Points on a hilly landscape, in no order, each with its height.
From any point a climber takes the steepest step (rise divided by distance) to one of its 2 nearest points. It stops when none of these is higher. Distance is the straight distance between rows; heights are no part of it.
<159> h=200: [147 139 156 202 176 112 148 168 126 118 121 139  28 130 109 124  80  80
 126 109 181  88 158 123  82 126  83]
<835> h=305: [127 157 100  84  84 156 121  92 140 157 132 144 184 127 150 146 161 172
 118 132 111 132 139 153 139 133 144]
<161> h=220: [112 111 136 105 112 109 142 138 177 133 127 168 111 132 145  90  94 127
 145 101 130 132 110 138 148 156 106]
<554> h=146: [132 125 122 120 117 101  95 128 161 118  60 219 160 179  97  99 122 107
 101 105 139 146  91 162 166 121 150]
<73> h=290: [144 130 112 107  97 155  86 110 155 116  90 164 184 147 120 121 144 167
 119 151 127  98 115 172 137 143 172]
<218> h=638: [139 174 146 126 130 148 120 114  62 127 135  87 197 135 140 120 131 148
 134 108  96 119 122 143 106 168 150]
<992> h=490: [129 120 160 173 147  95 136 164 131 119  89 165  61 150 111 112 100  51
 168  84 137 105 137 120 111 127  99]
<31> h=176: [ 95 101 121 145 145 114 140 136 128 107 162  97  78 106 110 177 148 124
 120 172 137 136 142  83 121 111  98]
<798> h=138: [ 97 158 162 133 137 143 157  63  94 172 159 114 119 115 143 102 146 119
 109  92 127 193  91 135 114 179 155]
<817> h=196: [133 165 128 115 149 156 109  71  69 178 172  55 160 117 170 137 127 147
 141 107 118 163 108 102 104 161 143]
<929> h=308: [123 133 173 149 126 104 118 142 145 105  87 187 150 122 136 123 144  93
 161 119 161 137 135 141 163 127 142]
<89> h=307: [123 100 163 123 142 117 146 147 114 122 138 116 129 133 116 140 149 107
 144 123 106 145 130 112 144 147 109]
<539> h=361: [122 114 167 140 109 110 140 125 131  88 124 157 127 102 144 123 145  83
 156 129 162 163 134 128 157 132 135]
<917> h=239: [148 137  91 117 125 149 132 122 126 126 126  81 151  92 127 198 156 171
 131 154 104  92 170 121 109  91 117]
<43> h=333: [133 159 149  93 114 157 108  98 121 138 148 132 168 109 168 111 110 151
 131 123 129 142 122 162 141 190 152]
<902> h=208: [111  98 186 208 184 115 122 152 115  96 137 139  25 132 105 165 112  56
 157  94 156 112 123  73 103 109  63]
<962> h=533: [134 113 100 155 129 111 112 159 209 140 101 191  73 163 111  73  64 113
 112 121 153  87 103 138 102 100 102]
<743> h=321: [127 111 134 127 132 115 143 137 142 106 110 176 117 155 110 113 140  94
 128 111 118 168 105 148 158  88 174]
<1071> h=318: [123 148 114 101 101 165 125  54  95 153 157  81 138  97 157 145 164 174
 139 131 126 129 133 162 149 157 163]
<843> h=417: [151 142  81 115 115 137  70 153 193 140  95 149 185 140 133 134 122 180
 127 182 123  68 143 158 108 105 140]
<1036> h=255: [148 133 149 182 134  93 132 164 170 104  77 183 121 134 124 136 151  94
 142 142 181 146 137 128 132 114 120]
<805> h=251: [123 106 132 142 138 114 146 150 128 123 176 106  46 113 116 127  81 108
 118 105 139  84 159 103 127 118  62]
<1054> h=258: [125 111 133 107 131 108 159 151 143 140 126 136 114 137 136 100 131 113
 144 121 120 141 120 128 133 130 119]
<684> h=113: [139 109 100 113  92 135 137 121 169 128  99 172 138 138  97 140 156 124
 111 159 128 134 136 145 162 109 188]
<493> h=489: [128 109 180 114 137 173 140  73  61 116 148 123 148 112 116 154 189 135
 131 133 112 156 123 137 129 155 156]
<543> h=181: [152 127 128 136 123 105 123 162 145 103  81 188 157 170  95  95 127 112
 138 129 131 124 108 147 125 130 143]
<713> h=322: [124 112 149 143 184 105 115 176  73 102 144  95  83 116 117 161 111 112
 124 153 146 119 154  92 127 129  70]
<635> h=433: [142 120 170 135 114 169 151  59  91 135 135 133 129 107 120 145 176 142
 140 127 130 158 126 162 140 160 193]
<558> h=189: [100 112 128 107 119 148 142 102  99 146 153  91 138 122 135 128 152 134
 114 118  84 168  86 100 121 116 136]
<119> h=443: [147 173  98 123 104 173 101  95 124 153 136  84 207 113 156 153 157 181
 160  98  83  99 137 159 131 116 187]
<868> h=379: [115  99 120 151 123  98 150 148 167 102 131 179  85 126 117 105 113  83
 149 118 147 153  95 124 147  89 132]
<1031> h=233: [137 120 126 120 117 122  90 145 172 108  74 185 172 147 104 104 126 160
 136 179 142 106 120 158 134 134 140]
<395> h=367: [140 114 124 122 197  98 113 172  91 118 137  52  94 102 139 170 114 133
 113 169 125 120 164  77 110 121  85]
<742> h=38: [128 134  95 134 125 103 158 167 147 137 139 101 121 114 112 144 137 136
  95 157 113 137 138 101 111  79 119]
<625> h=611: [124 118  99 153 126 102 141 161 152 139 145 106  70 110 142 135  92 136
 100 149 168 134 139 107 113 130  88]
<1051> h=473: [113 120  70 123 104  91 126 150 179 143 139 125  92 122 147  94  90 134
 121 146 163 129 125 120 124 122  82]
<370> h=390: [124 141 141 100 146 126 117 111  85 124 157 113 147 119 166  97  80 136
 145 113 143 134 129 134 149 180 131]
<788> h=352: [127 127 123 113 164 108 132 141 108 113 148  88 156 113 146 124 114 135
 131 126 115 102 146 110 110 125  85]
<658> h=137: [136 116  94 130 105 141 138 146 136 124  93 164 111 136 107 168 151 139
 124 189 129 127 148 147 146  90 168]
<741> h=364: [135 119 178 125 146 133 137 141  73  91 114 120 140 126 102 172 170 116
 135 151 108 132 150 114 143 139  95]
<13> h=430: [132 139 117 126 136 123 135 158 121 112 103 124 170 136 135 120 102 147
 118 150 118 103 149 133 111 114 105]
<536> h=166: [113 145 132 127 139 147 139  86  83 177 165  93 141 126 175 105 126 144
 121  98 107 168 100 125 106 177 156]
<225> h=419: [132 139 179 127 133 149 141 105  76 105  99 129 166 131 117 150 181 105
 143 145 113 127 142 135 139 162 130]
<433> h=511: [126 123 102 116 113 127 144 149 125 165 155 117 109 139 147  76  72 114
 150  81 113  99 124 113 128 124 110]
<126> h=660: [128 112 132 144  97 128 104 141 149 133 109 185 105 157 125  70  59  76
 140  78 140 110  95 131 141 132 128]
<156> h=311: [148 137  79 115 108 101 114 160 164 157 147  90 163 118 140 118 110 173
 142 125 121 109 128 116 119 107 112]
<78> h=424: [126 142  90  87  95 117 107 122 149 150 110 148 175 151 121  87 130 135
 100 106 116 141  93 149 150 127 175]
<482> h=155: [100 100 130 101 135 137 132 127  93 142 168  81 113 105 138 117 124 112
 137 118  97 144 117  79 113 108 106]
<432> h=650: [124 112  85 128 112 101  99 144 187 138  97 171 132 165 104  74  81 122
  94 126 137 109  94 143 114 109 112]
<379> h=259: [126 168  90  95 101 160 128  67 129 174 129 124 161 142 142 145 178 166
 107  91  91 151 108 166 131 122 193]
<284> h=459: [144 126 102 146 175  96 134 168 130 141 160  79  84 109 128 145 103 134
 121 170 153 130 146  85  84  99  80]
<414> h=260: [111 114 193 136 137 142 147 120  95 119 149 143 124 124 131 153 148  97
 136  90 120 175 113 121 160 162 122]
<1061> h=434: [137 148 117 118 117 137 135 101 113 144 118 148 165 155 119  89 124 129
 100 109 109 153  94 143 138 158 178]
<938> h=266: [ 99 137 138  91 134 148 121  72  93 133 185  78 121  96 159 138 151 149
 135 131 134 164 120 125 154 154 144]
<870> h=188: [128 130 172 231 192 133 137 151 125 116 136 135   4 128 103 161  83  73
 155 101 158  68 166  94  93 107  73]
<921> h=570: [123 134 152 160 132 103 120 168 135 112  96 194 110 175 111  80  83  56
 153  91 140 103 102 132 136 138 123]
<823> h=355: [132 124 110  85  94 157 141 117 144 129 128 113 156 112 147 129 167 164
 125 142 126 117 153 150 147 122 142]
<171> h=531: [150 141 112 119 126 146 119 144 150 122  83 131 157 132 126 142 135 167
 122 175 124  69 153 161 119 106 131]
<739> h=171: [145 158 153 213 182  89 158 170 158 122  95 156  68 150  96 125  84  92
 115 124 174 122 138 134  81 114 110]
<107> h=167: [121 106 116 153 114 128 142 143 152 128 112 165  87 134  96 164 186 113
 109 159 142 170 129 132 147  76 148]
<867> h=136: [ 99  87 157 127 138 122 149 122 134 110 120 125  95 106 117 173 181 133
 120 168 135 158 133 104 121 105 106]
<127> h=238: [141 119 112 136 149 111 137 137 131 113 150  78 117 108 117 194 145 162
 126 181 134 119 173 116 116 119 110]
<717> h=579: [124 114 131 139 108 131 132 142 127 136 133 145  97 152 122  85  62  86
 133  89 122  98 130 106 132 141 102]
<64> h=292: [151 135 125 107  98 182 117 101  95 151 147  82 166 102 126 176 167 162
 129 141  89 110 149 121 137 109 141]
<668> h=108: [162 142 111 175 160  87 162 162 195 109  88 167 114 143  97 130 101 125
  89 150 137 134 142 152  95 105 126]
<470> h=275: [108 148 137  82  98 140  77 121 163 138 119 165 177 127 160 107 101 156
 125 156 128 124 122 139 132 175 143]
<442> h=545: [ 94 120 119 108  88 125 144 102 163 137 133 146 119 109 150  96 148 124
 126 136 156 153 100 145 160 135 153]
<464> h=372: [128 145 139 117  84 180 133  45 117 136 136 129 133 103 149 141 170 172
 114 127 120 127 135 184 141 173 185]
<1001> h=378: [146 151 140 108 124 152 129  74 106 133  80 171 170 159 110 121 150 133
 105 116 108 149 113 176 139 156 203]
<676> h=206: [128 123 150 181 137 103 144 175 135 112 110 162  98 133  96 178 157 110
 127 161 166 150 143 124 138 102 123]
<535> h=240: [103  86 191 170 175 116 130 158  95  94 150 122  70 128 102 147 124  83
 148 119 130 136 109  75 116 107  68]
<148> h=314: [140 151  76 110 101 127  91 158 190 144 120 116 183 129 140 117 118 192
 131 152 112 104 119 138 119  91 122]
<907> h=450: [106 121 156 121 137 142 138 111  79 151 163 114 110 148 155  99  85 102
 155  81 120 128 126 119 126 172 113]
<109> h=420: [128 119  89 118 106 123 132 153 130 147 170  76 141 130 139  92 106 145
 143  90 100 115 118 109 117 129 129]
<820> h=132: [ 99 102 141 110 165 136 135 148  72 161 170  87  83 134 137 118 113 107
 145 131 120 127 135  73 111 105  68]
<216> h=231: [125 130 131 100 144 166 108  81  63 125 177  61 147  89 153 154 142 149
 150 129 105 149 125  96 136 149 140]
<844> h=339: [157 138  98  99 144 111  87 130  73 104 132  67 171 107 135 177 130 159
 133 149 135  98 184 118 139 126 114]
<968> h=281: [125 117 108  97 110 102 151 113 174 137 123 167 109 131 102 107 135 101
 112  94 113 173  86 136 161  98 149]
<116> h=527: [146 185 125 120 122 168 110  81  89 148 148  85 196 126 156 145 161 162
 138  91  99 116 138 136 116 154 166]
<466> h=140: [156 166 125 192 169 103 145 162 196 153 107 164  78 154  96 116  82 132
  83 137 171 124 137 144  73 120 120]
<718> h=406: [153 157 112 106 117 153  81 124  92 111 126  89 200 116 148 143 120 169
 148 132 124  88 155 139 135 137 124]
<323> h=293: [131 109 129 116 142  93 147 145 129 112 160  97 100 105 144 108  89 119
 127 119 117 111 143 106 127 120  66]
<570> h=253: [126 170  88  90  76 161  80  89 172 165 123 132 200 117 159 124 149 181
 119 116 109 124  98 169 126 115 155]
<842> h=254: [139 111 140 111 122 184 102 107  69 127 150  58 154 110 113 180 192 142
 141 138 102 103 156  97 125 131 124]
<620> h=442: [117 112 144 118 102 129 140  89 141 104 128 137 153 109 139 108 156 116
 133 129 138 164 134 142 161 153 169]
<860> h=455: [122 116 122 166 135  95 154 161 201 126 112 171  73 135 124 106  72 101
 128 118 164 128 108 143 116  99 110]
<874> h=428: [ 95 123  90 104 102 129 151 133 169 124 133 126 118 112 137 119 161 146
 114 154 142 133 151 129 146 103 145]
<630> h=497: [133 158 119 119 119 121 109 139  99 119 113 110 207 151 140 113 120 148
 137 118 117 101 143 140 123 156 113]
<1048> h=514: [139 123  81 108 109 112  90 129 168 131  96 168 182 180 123  79 111 142
  92 119 124 122  93 145 124 113 144]
<629> h=284: [131 107 167 154 167 104 142 174 114 100 124 115  80 117 131 132 127 102
 127 139 154 125 146  85 131 120  90]
<970> h=508: [100  95 145 133 115 134 145 129  98 129 139 130  90 124 147 104  86  73
 144  95 136 146 124  99 147 147 103]
<872> h=222: [120 124 141 187 160 101 145 159 140 102 145 140  41 137 122 128  72 102
 114 106 155  95 141 110 113 102  70]
<729> h=291: [136 109 116  98 153 116 107 132  87  98 156  77 126 105 132 206 139 163
 120 166 126 119 177 113 140 134 104]
<690> h=513: [128 169 159 133 120 148 135 101  80 137 128 121 167 158 130  90 133 123
 126 104 102 143  97 155 122 180 171]
<1004> h=227: [117 123 114  95 121 167 145  76 109 149 134 109 158 137 138 145 168 150
 125 105  85 155 100 142 118 126 179]
<28> h=74: [150 128 103 149 124  97 146 158 174 118 118 145 117 132 102 124 127 123
 101 164 135 135 134 120 109 100 127]
<886> h=338: [153 144 120 108 105 158 113 104 122 105  70 176 171 154  99 114 161 129
 115 132 119 103 121 176 139 131 189]
<430> h=99: [ 88  80 154 104 130 138 141 100 133 121 143 104 107  85 101 150 183 123
 139 150 108 167  86  92 132 129 111]

Where does a climber stop that starts at each point below?
<902> | <625>
<107> | <442>
<1031> | <218>
<536> | <493>
<430> | <442>
<470> | <126>
<482> | <442>
<867> | <630>

Call two points neighbours if one is among the 2 nearest of the other. Go from one point of each pair to the other, from neighbour to neighbour, staying as high as possible. Name the lowest point that can't be avoided.
<218> and <126> | <470>
<630> and <171> | <13>
<442> and <89> | <414>
<432> and <218> | <78>
<630> and <126> | <156>

Write out the way that a climber takes from each point below.
<870> | <902>, <535>, <629>, <713>, <395>, <284>, <625>
<658> | <107>, <676>, <1036>, <929>, <539>, <620>, <442>
<543> | <1031>, <73>, <886>, <1001>, <1061>, <690>, <218>
